Points, in no order, along strands that fork and pass close to each other.
Two points are linked if the straight distance between their rows is under 82.6. Some points are linked to none.
K384: [-35 -25  47 -31 -24  -2 -15 -21   2  -8  -3 -37 -20  26 -27 -35 -35  13
  13  21]
K507: [-38 -31  39 -25  -9  -8 -23 -32   7 -19  13 -34 -46  14   6 -30 -35   4
   0  20]
K179: [-24   1 -27  11 -18  22  33  16  -8   4 -11  13  -1 -53  22 -21 -19 -25
  51  22]
K536: [ 17 -16   9  12  26 -29  38  34 -12  -2 -24  36  28   6   0  14  -2  16
 -15 -21]
K774: [ 60  -4  21   1 -38   2  66  47 -12   5   8  17  13  17   0  14   3 -17
  29 -22]
K844: [-42 -21   4 -49   8  30 -37 -51  10 -28  -1 -57 -53 -31 -15 -27   4   6
 -21  47]
K355: [-54   2  -5 -22  -3  -5  -7 -23   2 -10  30 -20 -50 -14  51  -7 -39 -26
  20  -2]
K934: [ -7 -12  17 -10 -24   6 -62 -19  -7  -2 -26   4  48  10 -43 -15   6  20
  14   3]
K656: [ 27   5   5   7 -47  10  60  44 -19  -2   7  -3  14  -3  19   0 -28 -29
  46   1]
K565: [  0  -7   1   2  -9  -5 -38 -46 -24  -8   9 -19 -14 -33   5 -15 -32   7
  10  24]
K166: [  9   2 -17  11  -1   7 -23 -42 -21 -10  29 -14  -3 -58  30   6 -27   2
  -3  14]
K891: [ 23   5 -20  23  25  12 -30 -30  -8  -5  14  -4  28 -57  12  18  -1  17
 -24   9]
K921: [ 22   5  42   2 -27 -18  39  43   1  18 -29  17  46  39 -18  -6 -11  14
  21  -5]
K825: [ 33 -11 -25  32  66 -20 -34  31   0  -6 -29  53  48 -19   3  14  35  19
 -17  11]
K443: [ -7  36 -42   5  41   9   0 -20   6 -11   7  -9 -25 -58  58  20  -8  -5
 -26  35]
K502: [-42 -17  18 -25 -44  -2  -7  -7  28 -12  46 -26 -45  11  41 -18 -37 -38
  41  -5]
K15: [-26 -17   2 -12 -18  30 -23 -34  -8   6 -46 -10  -3 -30 -45 -24  22  31
   8  15]
K207: [ -4   4 -12  -8 -42  12  40  23  -8  -9   5   0   7 -35  19  -3 -28 -38
  55   6]
K63: [-62  -7  -6 -51  12   7 -69 -13 -15  12 -58  -3  -2  29 -64   3  53  21
 -49  19]
K271: [ 42  -7  43  -7 -50 -14  18  -1 -10  -3  30  -5 -13  20   9  13 -24 -12
  25 -19]
K797: [-54 -14 -20 -20 -11  27  -4 -29 -18   5 -21 -40 -60 -17 -44 -49  10   3
  23  17]
K963: [-13  -2  30 -30   6  26 -65 -58  36 -32  -6 -17  10 -34   5  -5   8  27
 -37  23]
K184: [ 18 -11 -21  50  -9  -7  62  41  13  20  19  16 -22  26  22  -6 -12 -20
  36 -37]
K316: [ 47  -6  23   6   2 -20   7  12 -19  -4  29  32  33  41 -34  23  25   6
 -27 -61]
K646: [-10  23  -6  17 -35 -12  36  28  -2  25  13 -11 -19  34  19 -31 -30 -39
  69   0]
K870: [-31 -19  19 -25 -19  21 -52 -39   4  -5 -38 -19   6   0 -45 -16  15  33
  -6  12]
K868: [ 14  11 -23  15  58 -24  12   3 -15  -9  -8  -5  -6   2  26  20 -12  22
 -32  16]
K119: [ -3 -11  27 -18  10 -26 -33 -25 -21 -18   3 -20  -4  20   4  16 -28  28
 -30   7]
K458: [ 36 -14 -28  56 -27   6  75  72  16  22  34   8 -17  45  18   3   2 -26
  39 -39]
K942: [ 46   8 -12  40   2  -5  27 -20   2  -8  47   2 -16  -8  23  -2  -2 -19
  19 -48]
K318: [-25   9 -11   3 -73  19  10  26  39   2  49 -17 -18  15  47   7 -24 -49
  63 -29]
K575: [ 70 -28  -9  29  15  -9  35  53 -15  -4  16  32  40   6 -18   3  16  -6
  14 -32]
K951: [ 53   4 -14  27 -52  14  78  83   3  30  37  -9 -19  65  14   2  -9 -35
  33 -18]
K5: [ 31   7  16  -7  21 -34 -12  -8 -11 -12  43  22  38  46 -24  35  30   2
 -52 -54]
K333: [ 45  -1 -18  29  45 -16  49   1  -6 -14  27  31 -22   1  13  17  35  -8
 -28 -39]
K197: [ -56   28  -45  -39   20   52 -117   -4   22    8  -29    3   31   17
  -34   29   49  -14  -65   27]
K584: [-27  27 -54  -5  49  46 -77  10  21   5 -31   4  63 -21 -25  33  47  11
 -62  56]
K905: [-41 -10  -8   4 -33  39 -10 -38  31   8  -9 -13 -36 -38  11 -21 -12  13
  25   9]
K90: [-35   0  10 -18 -28  29  29   3   3   0 -48 -20 -10 -12 -37 -43   4  -6
  48  16]
K301: [-25  22 -36 -16  41  45 -41 -33  20   0 -40 -35   0 -43 -32  -7  53  25
 -44  50]
K741: [ 41  -1   5  10   5  -6   3 -31   4 -22  39 -13   3  -8  13   2 -11  -5
   0 -33]
K874: [-36  -2  21 -16  12 -45 -50  11 -21  26 -26  24  30  49 -23  16  -1  27
 -45  10]
K54: [-22  21 -51 -17  42  52 -69  -5  26   3 -32 -34  26 -37 -50  17  65  22
 -63  55]
K764: [-12  45 -26 -14  47  33 -39 -42  40  -7 -34 -30  -3 -36  -5   3  30  22
 -39  57]
K158: [ 11   2   8  14  -3   5   9 -11   1  -1 -23   6  23 -21  -6 -11 -10  10
  34   4]
K855: [-49  -7 -39  -9   2  52   1 -27  -8  11 -19 -44 -44 -66 -32 -41  29 -11
   2  21]
K215: [  5  13   1   1  53 -29 -24  18   6  -5 -23  33  49  33   7  31  19  10
 -42 -20]
K378: [-22  -7  33  -4 -10 -28  -7  13 -15  33 -42  11  19  38 -40 -23  -4  30
   9  11]
K402: [-14   5  -4   1 -85   2  30  42  10  16  46  -8 -34  30  46  18 -21 -46
  54 -18]
K453: [  1   8 -24  48  12  -5  50  30  28  11  -1  16 -14   5  32 -20 -13 -30
  45 -26]
K360: [ 69 -16 -20  33  -7  17  73  19 -16 -12  45  31 -27  12 -37   1  40 -25
  11 -42]
K412: [-38  43 -44 -32  32  41 -88  10  26  -9 -30  -1  43  13 -22  52  35   6
 -61  51]
K812: [ 29  16   9  -4 -79  -3  77  73   3  39  58 -11 -35  62  18  11 -13 -44
  28 -20]
K504: [  8 -13  32 -12 -12 -33 -34 -10 -23  -9  10  11  26  18  -7  26 -23  24
 -30 -12]
K93: [-12  28 -10 -27  39  -5 -50 -13  -4 -16 -34   0  32   1  -9  26  23  13
 -42  35]
K849: [  6   0  38   0 -15 -23  10  29  -6  16 -48  34  42  29 -29 -15   2  17
  30  11]
K414: [ 44  -8  55 -15 -37 -22  41 -14  -3  -4  58   0 -33  42  -3  10  -6 -18
   1 -43]
K44: [-20 -11   0  25 -11 -11  20  -2   8  12 -18   1 -33   9  26  -8 -39  21
  13  -4]
K176: [ 20   8  23   4  -2   3 -20 -47  25 -14  12 -11   8 -17  23   3 -10  20
 -11 -25]
K824: [-49  -1   5 -17  11  -8  19  -9  -8   7 -42 -19 -32   9 -20 -28 -17  17
  -8  21]
K483: [-25  -5  -3  -7  -1 -29  18  -4 -22   0  41 -20 -48  15  37   7 -46 -22
  -1 -13]
K49: [ 17 -12  45 -26 -63 -10   4  -1  -6   4  22 -19 -25  18  16  -6 -35 -14
  48   4]
K957: [ 61  -3   7  17   4  -5  16  16 -12 -17   9  23  60  -8 -15   8  10  -8
  15 -27]
K58: [ 14  21 -48  17  60  -2  12  -4  -2 -16   9 -10 -17 -31  45  19 -10   5
 -23  17]
K222: [  1  -4   1  10 -10  11 -44   2 -10  -4 -31  17  76  -5 -40 -12  14  15
  21   1]
K608: [  4  10  30   3  23 -41  16  10   5   6 -25  21  22  30   7  11   3  22
 -29 -22]
K623: [  1   7  36  -4 -30 -12  49  25  10  12 -17 -12  16  39  -8 -30 -31  -2
  33  -3]
K144: [-24 -22  37 -45   9 -18 -39 -30   0 -29  10 -36 -30  10  23  -2 -28  13
 -29  34]
K440: [ -6  43 -13 -29  44  18 -55 -29  23 -17 -27 -15  33 -29   5  41  31  15
 -51  52]
K100: [-20  20  -4 -19  35   1 -34 -30   4  -9 -46   7  28 -19 -25 -16  29  16
 -17  27]
K920: [  6 -21  15  25 -19 -21  28   9  -3  13  -8   8 -13  21  10   7 -38  37
  10 -17]
K865: [ -3 -12 -32  24  40  20   6  14  -6   4 -45  16   2 -63  -8 -42  18   0
  27  39]
K829: [ 10  13  45  -8  17 -57  14  -3  -9  25  -5  11   8  44  -6  -5  -6   7
 -15 -17]
K642: [  6 -10  -3  18  16   0 -48  20 -18   3 -23  37  90  -4 -23   8  11   5
   1 -10]
K695: [ 52   0  42   0 -19 -19  58  49  -3  17   3  23  32  42 -16  10   0  -5
   9 -34]
K50: [-17 -10 -26  -5   3  46 -13 -36  -3  18 -32 -19 -27 -68 -45 -40  46  14
   3  26]
K320: [ 59  -1  11  13  -6 -11  64   6 -15   2  48  31 -29  37 -36   8  42  -8
 -15 -52]
K475: [ 28 -15   7   7  19 -39  23  13 -42   6  22  15 -15  32   4  36 -14  24
 -44 -26]
K25: [ 28   5 -23  23 -14 -11  77  46 -13  19  63  38 -50  30   8   1  34 -60
  31 -40]
K77: [-21 -19  42 -15 -61 -11   5   1  10  12  38 -25 -48  25  25 -17 -47 -35
  46   5]
K154: [-15   5 -39  -1  27  55 -25 -28  11  20 -25 -40 -24 -79 -40 -27  62  19
 -44  47]
K737: [-37 -15  -5 -19 -20  34 -30 -50  21  -6   2 -33 -48 -53   9 -33   0   2
   9  28]
K983: [  2   3  19 -11 -68 -15  50  42  -2  31  47  -5 -45  41  29  18 -37 -41
  31 -25]
K405: [ -5  -9  30 -15  -4 -34 -50   4 -27   4  -3  35  40  43 -10  37  -3  11
 -36 -15]
K266: [-52  -9  22 -52  13   1 -74 -21   8 -26 -16 -21  34  36 -31   4   8  16
 -46  18]
K129: [ -3  10 -17  17 -40  13  11  -3  23  -5  51   2 -20 -13  46   7 -18 -40
  53 -39]
K76: [-33  -4  17 -15 -44   8  41  17   3  10 -34 -27  -4  21 -22 -46 -25  -9
  50  19]
K576: [ 61 -14  23   9 -20  -6   6   1 -25 -15  28  18  42   6 -22  30   9   3
  -7 -49]
K541: [-39  13 -38   9  22   3  19  -8   6 -11  13  -6 -30 -27  48 -11 -25 -27
  17  -5]
K213: [ 48 -27  -3  31  34 -26  58  53 -24   0   7  31  19  14  -5  15   2   2
  -3 -30]
K352: [-10  -6 -28  30   9  27  26  22   1  10 -34  22   1 -70  17 -34   1 -17
  44  29]
K19: [-26 -13   6   9 -36  15  10 -16  30   1  -6  -9 -27 -14  37 -11 -38  12
  24 -12]
K680: [ -1  27 -10 -19  48 -31 -40   3  -9 -13 -25  19  42  26  12  48  16  14
 -59  14]
K777: [ 16  13 -24  32 -17  -3  23  -9   7   2  59  11 -39  -2  34   7  -2 -39
  37 -52]
K712: [-43  -9  13  -8  17 -23 -27  -1 -10  16 -49   8  15  35 -32  -5  -1  45
 -27  11]
K996: [-30  30 -36   6  25  24  19 -21  13  -9   6  -5 -14 -78  44  -7 -12 -25
   7  18]
K82: [ -6  -5  25 -10   8   8 -32 -51  36 -29  -3 -11   8 -26  21  11  -8  23
 -30  -2]
K846: [ 49  -4 -21  41  25  -2 -19 -16  -9  -7  10  22  30 -33  13  20  14  26
 -13 -18]
K385: [ 53   2 -21  38  59 -17 -25   4  -4   3 -10  34  24 -17  17  25  32  23
 -28  -2]
K411: [  6  -9   9  -2  17 -42  17   0 -29   0  39 -13 -42  30  21  15 -40   5
 -30 -17]
K515: [ 54   4  31  -6 -29  -7  68   4  -5   4  63  17 -38  38 -18   3  26 -27
  -3 -45]
K806: [  0   8 -20  14  38  17 -17 -14  12   0 -38   4  28 -55 -22 -21  26  12
  -5  37]
K438: [  9 -24 -16  22  34 -12 -48  34 -15  -4 -34  54  66  -8 -14  14  21  10
 -12  15]
K802: [-31  25 -28  26  37 -12  33   4  19   8  -3   8 -31 -14  44 -21 -12 -21
  37  -9]
K955: [-34 -11  16 -55  18   6 -39 -40   1 -38  -6 -45 -30 -11   6  -2 -11  14
 -33  58]

A fork is a point with three links, a tip a point with one. Leave the first point through the second and follow the links. Name the first fork or tip that comes.
K565, K166: K50
K921, K695: K93
K93, K100: K921
K920, K44: K144
K129, K318: K541
K77, K49: K360
K642, K438: K565

Follow the links from the first point to the second, and from the first to the third. Name the last point that the two ways share.
K502, K402, K868: K541
K865, K301, K213: K93
K576, K15, K695: K93
K144, K352, K90: K921
K438, K93, K197: K301
K44, K384, K623: K144
K271, K868, K942: K541
K384, K76, K352: K921
K49, K475, K951: K355
K951, K320, K411: K355
